Each scene shows the same named points in several views. A view is turned or mirrored, and shifted as a whole, has a little noise and may leave points out.
In the rows, zero is written as 128.

Scene 1
View 1
<202>: [ 98,  90, 124, 104, 125, 126, 115, 102, 123, 122, 152, 101, 141, 152, 135,
 109, 139, 139, 135, 138, 153, 113]
<173>: [112, 117, 111,  77, 111, 161, 102, 100, 122, 146, 134, 107, 144, 155, 148,
 120,  86, 148, 140, 145, 127, 123]
<239>: [106, 111, 116,  95, 120, 162, 113,  98, 132, 128, 143,  99, 133, 158, 134,
 125,  78, 145, 123, 124, 139, 136]
<183>: [ 97, 113, 139, 103, 123, 153, 125, 102, 136, 109, 135, 105, 122, 152, 134,
 139, 102, 146, 131, 122, 139, 115]
<95>: [132, 137,  97,  99, 100, 151, 135, 114, 126, 139, 158, 108, 109, 152, 147,
 113, 107, 151, 138, 125, 112, 125]
<186>: [ 87, 106, 131,  56, 132, 151, 110, 105, 138, 104, 144, 103, 135, 161, 134,
 152, 116, 153, 131, 143, 139, 130]
<24>: [155, 113,  80,  90, 107, 131, 122, 106,  78, 157, 145, 101, 116, 137, 154,
  82, 124, 165, 175, 154, 150,  95]
<77>: [110, 116, 104,  70, 116, 154, 113, 105, 126, 127, 152, 101, 131, 159, 139,
 125, 104, 154, 136, 139, 131, 133]
<115>: [110, 105, 135, 107, 130, 139, 135, 105, 117, 105, 134, 105, 109, 141, 135,
 130, 128, 154, 149, 128, 156,  93]
<266>: [126, 107, 111,  88, 143, 147, 124, 106, 111, 121, 139,  98, 107, 154, 129,
 129,  89, 157, 145, 137, 164, 126]
<79>: [129, 108, 100,  79, 137, 141, 110, 112, 110, 146, 144, 110, 122, 158, 136,
 118,  92, 145, 148, 157, 151, 130]
<8>: [103, 120, 134,  99, 115, 158, 125, 105, 134, 120, 133, 112, 121, 150, 142,
 137,  99, 147, 134, 126, 129, 113]
<62>: [ 75,  98, 145,  66, 124, 138, 100, 106, 142, 114, 136, 117, 157, 158, 146,
 141, 136, 139, 134, 155, 131, 112]
<207>: [112, 137, 123, 115,  74, 161, 139,  90, 121, 117, 135,  98, 118, 130, 162,
 111, 128, 166, 146, 101, 109,  80]
<224>: [ 99, 106, 108,  74, 126, 123, 106, 125, 149, 141, 173, 121, 149, 176, 137,
 120, 132, 121, 121, 159, 118, 155]
<261>: [143, 114, 102, 170,  84, 126, 139, 102, 101, 163, 145, 110, 119, 128, 155,
  62, 131, 132, 151, 115, 132,  78]
<81>: [105, 129,  97,  77,  99, 152, 121, 109, 143, 127, 168, 100, 134, 165, 144,
 120, 117, 148, 122, 125, 108, 144]
<96>: [116, 107, 110,  58, 138, 142, 114, 111, 114, 123, 144, 104, 120, 157, 136,
 131, 112, 159, 151, 155, 151, 126]
View 2
<77>: [141, 131, 106, 103, 120, 103, 102,  98, 130, 130, 118, 145, 116, 125, 147,
 118, 142, 135, 134, 142, 136, 179]
<239>: [152, 129, 101, 112, 127, 116, 104, 101, 133, 105, 109, 155, 135, 115, 140,
 103, 150, 125, 135, 150, 140, 171]
<207>: [206,  77, 125, 105, 153, 114,  91, 119, 144, 159, 128, 133, 131, 118, 171,
 132, 157, 124, 137, 136, 106, 174]
<224>: [123, 166, 112, 151, 102,  99, 127, 109, 124, 138, 133, 159,  90, 139, 131,
 112, 152, 142, 151, 129, 133, 177]
<202>: [148, 123, 154, 140, 126,  93, 113, 112, 134, 140, 130, 144, 126, 130, 131,
 108, 162, 128, 121, 133, 152, 166]
<96>: [113, 130, 123,  97, 123,  88, 106, 100, 129, 139, 107, 137, 121, 132, 132,
 121, 138, 138, 115, 142, 144, 177]
<173>: [142, 123,  94, 112, 134, 105, 110,  89, 131, 113, 120, 138, 114, 117, 141,
 134, 150, 120, 133, 153, 134, 181]
<183>: [156, 112, 131, 109, 133, 112, 112, 117, 134, 129,  98, 156, 137, 123, 143,
  90, 161, 120, 129, 146, 128, 186]
<261>: [196,  77, 122, 170, 172, 103, 100, 139, 163, 144, 146, 121, 145, 124, 130,
 165, 167, 127, 128, 120, 120, 112]
<95>: [160, 116,  88, 112, 134, 114,  97, 124, 141, 142, 118, 143, 126, 129, 151,
 135, 140, 146, 147, 132, 109, 154]
<266>: [123, 115, 116,  98, 133,  96, 100, 113, 138, 122,  93, 142, 149, 127, 128,
 112, 142, 136, 111, 144, 144, 158]
<186>: [128, 136, 134,  95, 112, 101, 113,  97, 121, 136, 105, 154, 114, 128, 145,
  89, 150, 126, 127, 148, 140, 205]
<115>: [149,  96, 154, 109, 143,  94, 108, 125, 139, 151, 100, 140, 144, 131, 134,
 105, 160, 127, 111, 137, 133, 170]
<79>: [112, 127, 102, 116, 132,  91, 109, 102, 136, 120, 109, 134, 126, 129, 124,
 134, 140, 134, 118, 143, 142, 158]
<8>: [157, 108, 116, 108, 139, 112, 112, 115, 135, 130, 100, 150, 128, 124, 144,
 105, 159, 121, 134, 146, 119, 186]
<62>: [136, 131, 150, 126, 120,  93, 132,  96, 119, 144, 119, 148,  94, 129, 139,
  98, 169, 112, 130, 148, 137, 216]
<24>: [135,  96, 112, 118, 153,  76,  92, 104, 150, 152, 135, 100, 128, 131, 131,
 183, 135, 143, 106, 131, 140, 131]
View 3
<95>: [109, 128, 132, 126, 130, 169,  97, 151, 157, 145, 166, 139, 141, 128, 123,
 106, 128, 157, 111, 137, 156, 109]
<96>: [131, 147, 135, 118, 113, 168, 116, 153, 154, 150, 104, 108, 128, 142, 107,
 117, 139, 162, 127, 109, 125, 116]
<8>: [133, 126, 136, 135, 110, 142,  92, 143, 140, 141, 142, 130, 149, 128, 115,
  97, 133, 151, 149, 110, 145, 106]
<202>: [121, 129, 134, 135, 128, 128, 133, 137, 129, 164, 122, 111, 147, 137, 125,
 118, 139, 144, 131, 126, 104, 112]
<79>: [114, 156, 128, 118, 117, 178, 108, 151, 134, 149, 118, 115, 122, 146, 130,
 114, 138, 166, 119, 108, 131, 109]
<173>: [111, 125, 134, 107, 112, 165,  95, 135, 130, 154, 121, 124, 139, 134, 132,
 110, 121, 168, 131,  98, 152, 107]
<266>: [128, 153, 126, 133, 105, 164,  96, 153, 153, 143, 121, 119, 122, 145, 126,
 115, 160, 152, 134, 108, 126, 114]
<62>: [137, 119, 147, 123, 117, 127, 136, 133, 122, 163,  98, 106, 159, 134,  91,
 100, 107, 162, 152, 104, 124, 110]
<183>: [136, 126, 134, 146, 104, 132, 100, 141, 143, 146, 134, 130, 149, 133, 114,
  99, 139, 146, 154, 108, 135, 109]
<115>: [151, 137, 131, 135, 124, 132, 106, 154, 147, 136, 134, 111, 150, 124, 116,
 111, 159, 137, 148, 128, 108, 108]
<261>: [103, 128, 117, 114, 171, 138,  97, 144, 105, 138, 194, 123, 153, 103, 179,
 128, 155, 134, 106, 170, 113,  92]
<239>: [109, 127, 132, 140,  98, 151,  92, 131, 142, 157, 130, 139, 135, 146, 131,
 104, 138, 155, 136,  96, 148, 112]
<24>: [115, 145, 125,  77, 156, 186, 100, 160, 144, 140, 135,  98, 131, 117, 154,
 141, 158, 157,  95, 147, 115, 106]
<81>: [ 99, 111, 139, 132, 118, 158, 116, 135, 163, 169, 142, 139, 146, 139, 108,
 105, 110, 163, 113, 123, 159, 118]
View 4
<239>: [144, 126, 161, 102, 131, 156, 105, 113, 143, 129, 111, 141, 151, 132, 128,
  93, 140, 119,  99, 122, 124, 134]
<77>: [134, 127, 153,  97, 151, 150, 112, 129, 145, 126, 129, 123, 132, 140, 120,
  92, 141, 123, 114, 131, 122, 128]
<186>: [150, 115, 148,  97, 147, 164, 129, 114, 151,  98, 128, 122, 128, 176, 124,
  98, 149, 118, 111, 138, 136, 126]
<95>: [131, 127, 152,  93, 140, 133, 108, 151, 143, 171, 122, 134, 136, 118, 123,
  92, 142, 118, 121, 148, 112, 118]
<115>: [155,  96, 129, 113, 125, 132, 121, 126, 123, 130, 123, 147, 103, 141, 140,
  97, 163, 106, 116, 142, 149, 103]
<266>: [155, 125, 146, 109, 120, 152, 100, 128, 120, 119, 130, 142, 120, 135, 130,
  82, 128, 131, 108, 132, 147, 110]
<183>: [155, 107, 148, 103, 126, 146, 124, 112, 143, 130, 111, 148, 136, 151, 136,
 101, 160, 108, 106, 140, 136, 119]
<224>: [107, 112, 145, 113, 153, 151, 121, 118, 159, 122, 131,  98, 144, 162, 148,
  86, 112, 109, 135, 152,  95, 150]
<81>: [120, 124, 151,  89, 161, 155, 125, 139, 153, 149, 116, 113, 151, 137, 117,
  93, 143, 112, 116, 140, 103, 134]
<261>: [117,  88, 132, 132, 126,  79,  90, 141, 115, 193, 116, 149, 107,  62, 160,
 100, 162,  89, 133, 127, 108, 122]
<96>: [142, 123, 145, 106, 144, 150, 107, 131, 133, 105, 144, 122, 108, 152, 125,
  86, 130, 130, 121, 135, 137, 117]
<207>: [143, 104, 144,  90, 152, 113, 125, 145, 144, 177, 110, 150, 117, 108, 119,
 116, 203,  98, 115, 134, 125, 109]
<24>: [124, 121, 141, 118, 149, 104,  77, 160, 113, 141, 157, 125,  76,  88, 126,
  89, 139, 128, 137, 118, 125, 112]
<173>: [141, 135, 174,  99, 146, 136,  90, 113, 161, 120, 132, 135, 131, 137, 125,
 104, 147, 131, 114, 115, 118, 141]
<202>: [128,  88, 128, 123, 140, 136, 122, 112, 126, 114, 120, 123, 116, 135, 150,
  93, 146,  97, 121, 129, 127, 128]
<79>: [137, 128, 154, 114, 132, 141,  87, 129, 132, 118, 144, 128, 115, 132, 134,
  85, 117, 133, 121, 129, 128, 126]
<62>: [136,  97, 148, 109, 154, 141, 130,  99, 164,  97, 131, 119, 117, 180, 142,
 110, 163, 105, 126, 138, 125, 140]
View 5
<62>: [147, 133,  75,  91,  98, 147, 139, 108, 172, 111, 134,  68, 160, 148, 112,
 133, 109, 132, 129, 121, 146, 144]
<79>: [119, 156, 110, 124,  96, 126, 136, 118, 140, 127, 145, 130, 159, 152, 121,
 155, 107, 147, 113, 145, 110, 149]
<96>: [118, 142,  95, 113,  88, 135, 126, 122, 157, 120, 139, 116, 159, 157, 110,
 154,  86, 146, 118, 148, 118, 144]
<183>: [136, 123, 101, 101, 113, 152, 141, 128, 167,  95, 120, 109, 157, 127, 144,
 137, 111, 132, 125, 151, 124, 146]
<261>: [149, 130, 135, 129, 103, 127, 137, 176, 103, 133,  96, 152, 110, 110, 135,
 133, 181, 138,  80, 121, 141, 114]
<81>: [122, 133,  91, 124,  60, 115, 142, 119, 174,  90, 119, 120, 150, 153, 130,
 119, 139, 145, 135, 157, 142, 151]
<202>: [138, 141, 101,  97, 108, 141, 120, 138, 152, 121, 129, 108, 140, 153, 121,
 138, 126, 123, 130, 129, 141, 117]
<207>: [141,  94, 111, 114,  73, 146, 134, 165, 162,  98,  89, 115, 126, 101, 133,
 130, 145, 155,  87, 149, 146, 145]
<186>: [127, 131,  82,  96,  93, 146, 132, 110, 182, 100, 138,  91, 166, 152, 122,
 140,  92, 137, 135, 150, 129, 151]
<224>: [131, 159,  76, 120,  82, 109, 152,  96, 154, 106, 134, 109, 161, 180, 114,
 119, 134, 125, 148, 125, 144, 138]
<266>: [116, 141, 113, 111, 109, 143, 130, 130, 149, 114, 136, 135, 159, 144, 134,
 158,  91, 140, 118, 161, 102, 142]
<24>: [122, 143, 124, 135,  70, 120, 116, 159, 117, 153, 129, 144, 126, 142,  99,
 164, 123, 165,  76, 134, 122, 132]
<8>: [135, 121, 101, 108, 102, 144, 147, 124, 162,  96, 117, 109, 156, 123, 140,
 135, 116, 140, 115, 151, 125, 154]
<173>: [128, 148, 111, 117,  82, 130, 142, 113, 158, 120, 143, 107, 154, 133, 131,
 141, 129, 158, 114, 149, 123, 171]
<77>: [121, 139, 100, 117,  77, 129, 135, 121, 167, 107, 134, 114, 153, 149, 125,
 139, 117, 150, 125, 156, 126, 155]
<239>: [123, 144, 119, 112,  98, 134, 142, 119, 168, 100, 137, 123, 154, 130, 154,
 133, 136, 145, 133, 168, 120, 163]

Which points are out of place in each view (at most two, in the order of its rows)? Write none if all are in place.
view 1 => none
view 2 => none
view 3 => none
view 4 => <173>
view 5 => <239>
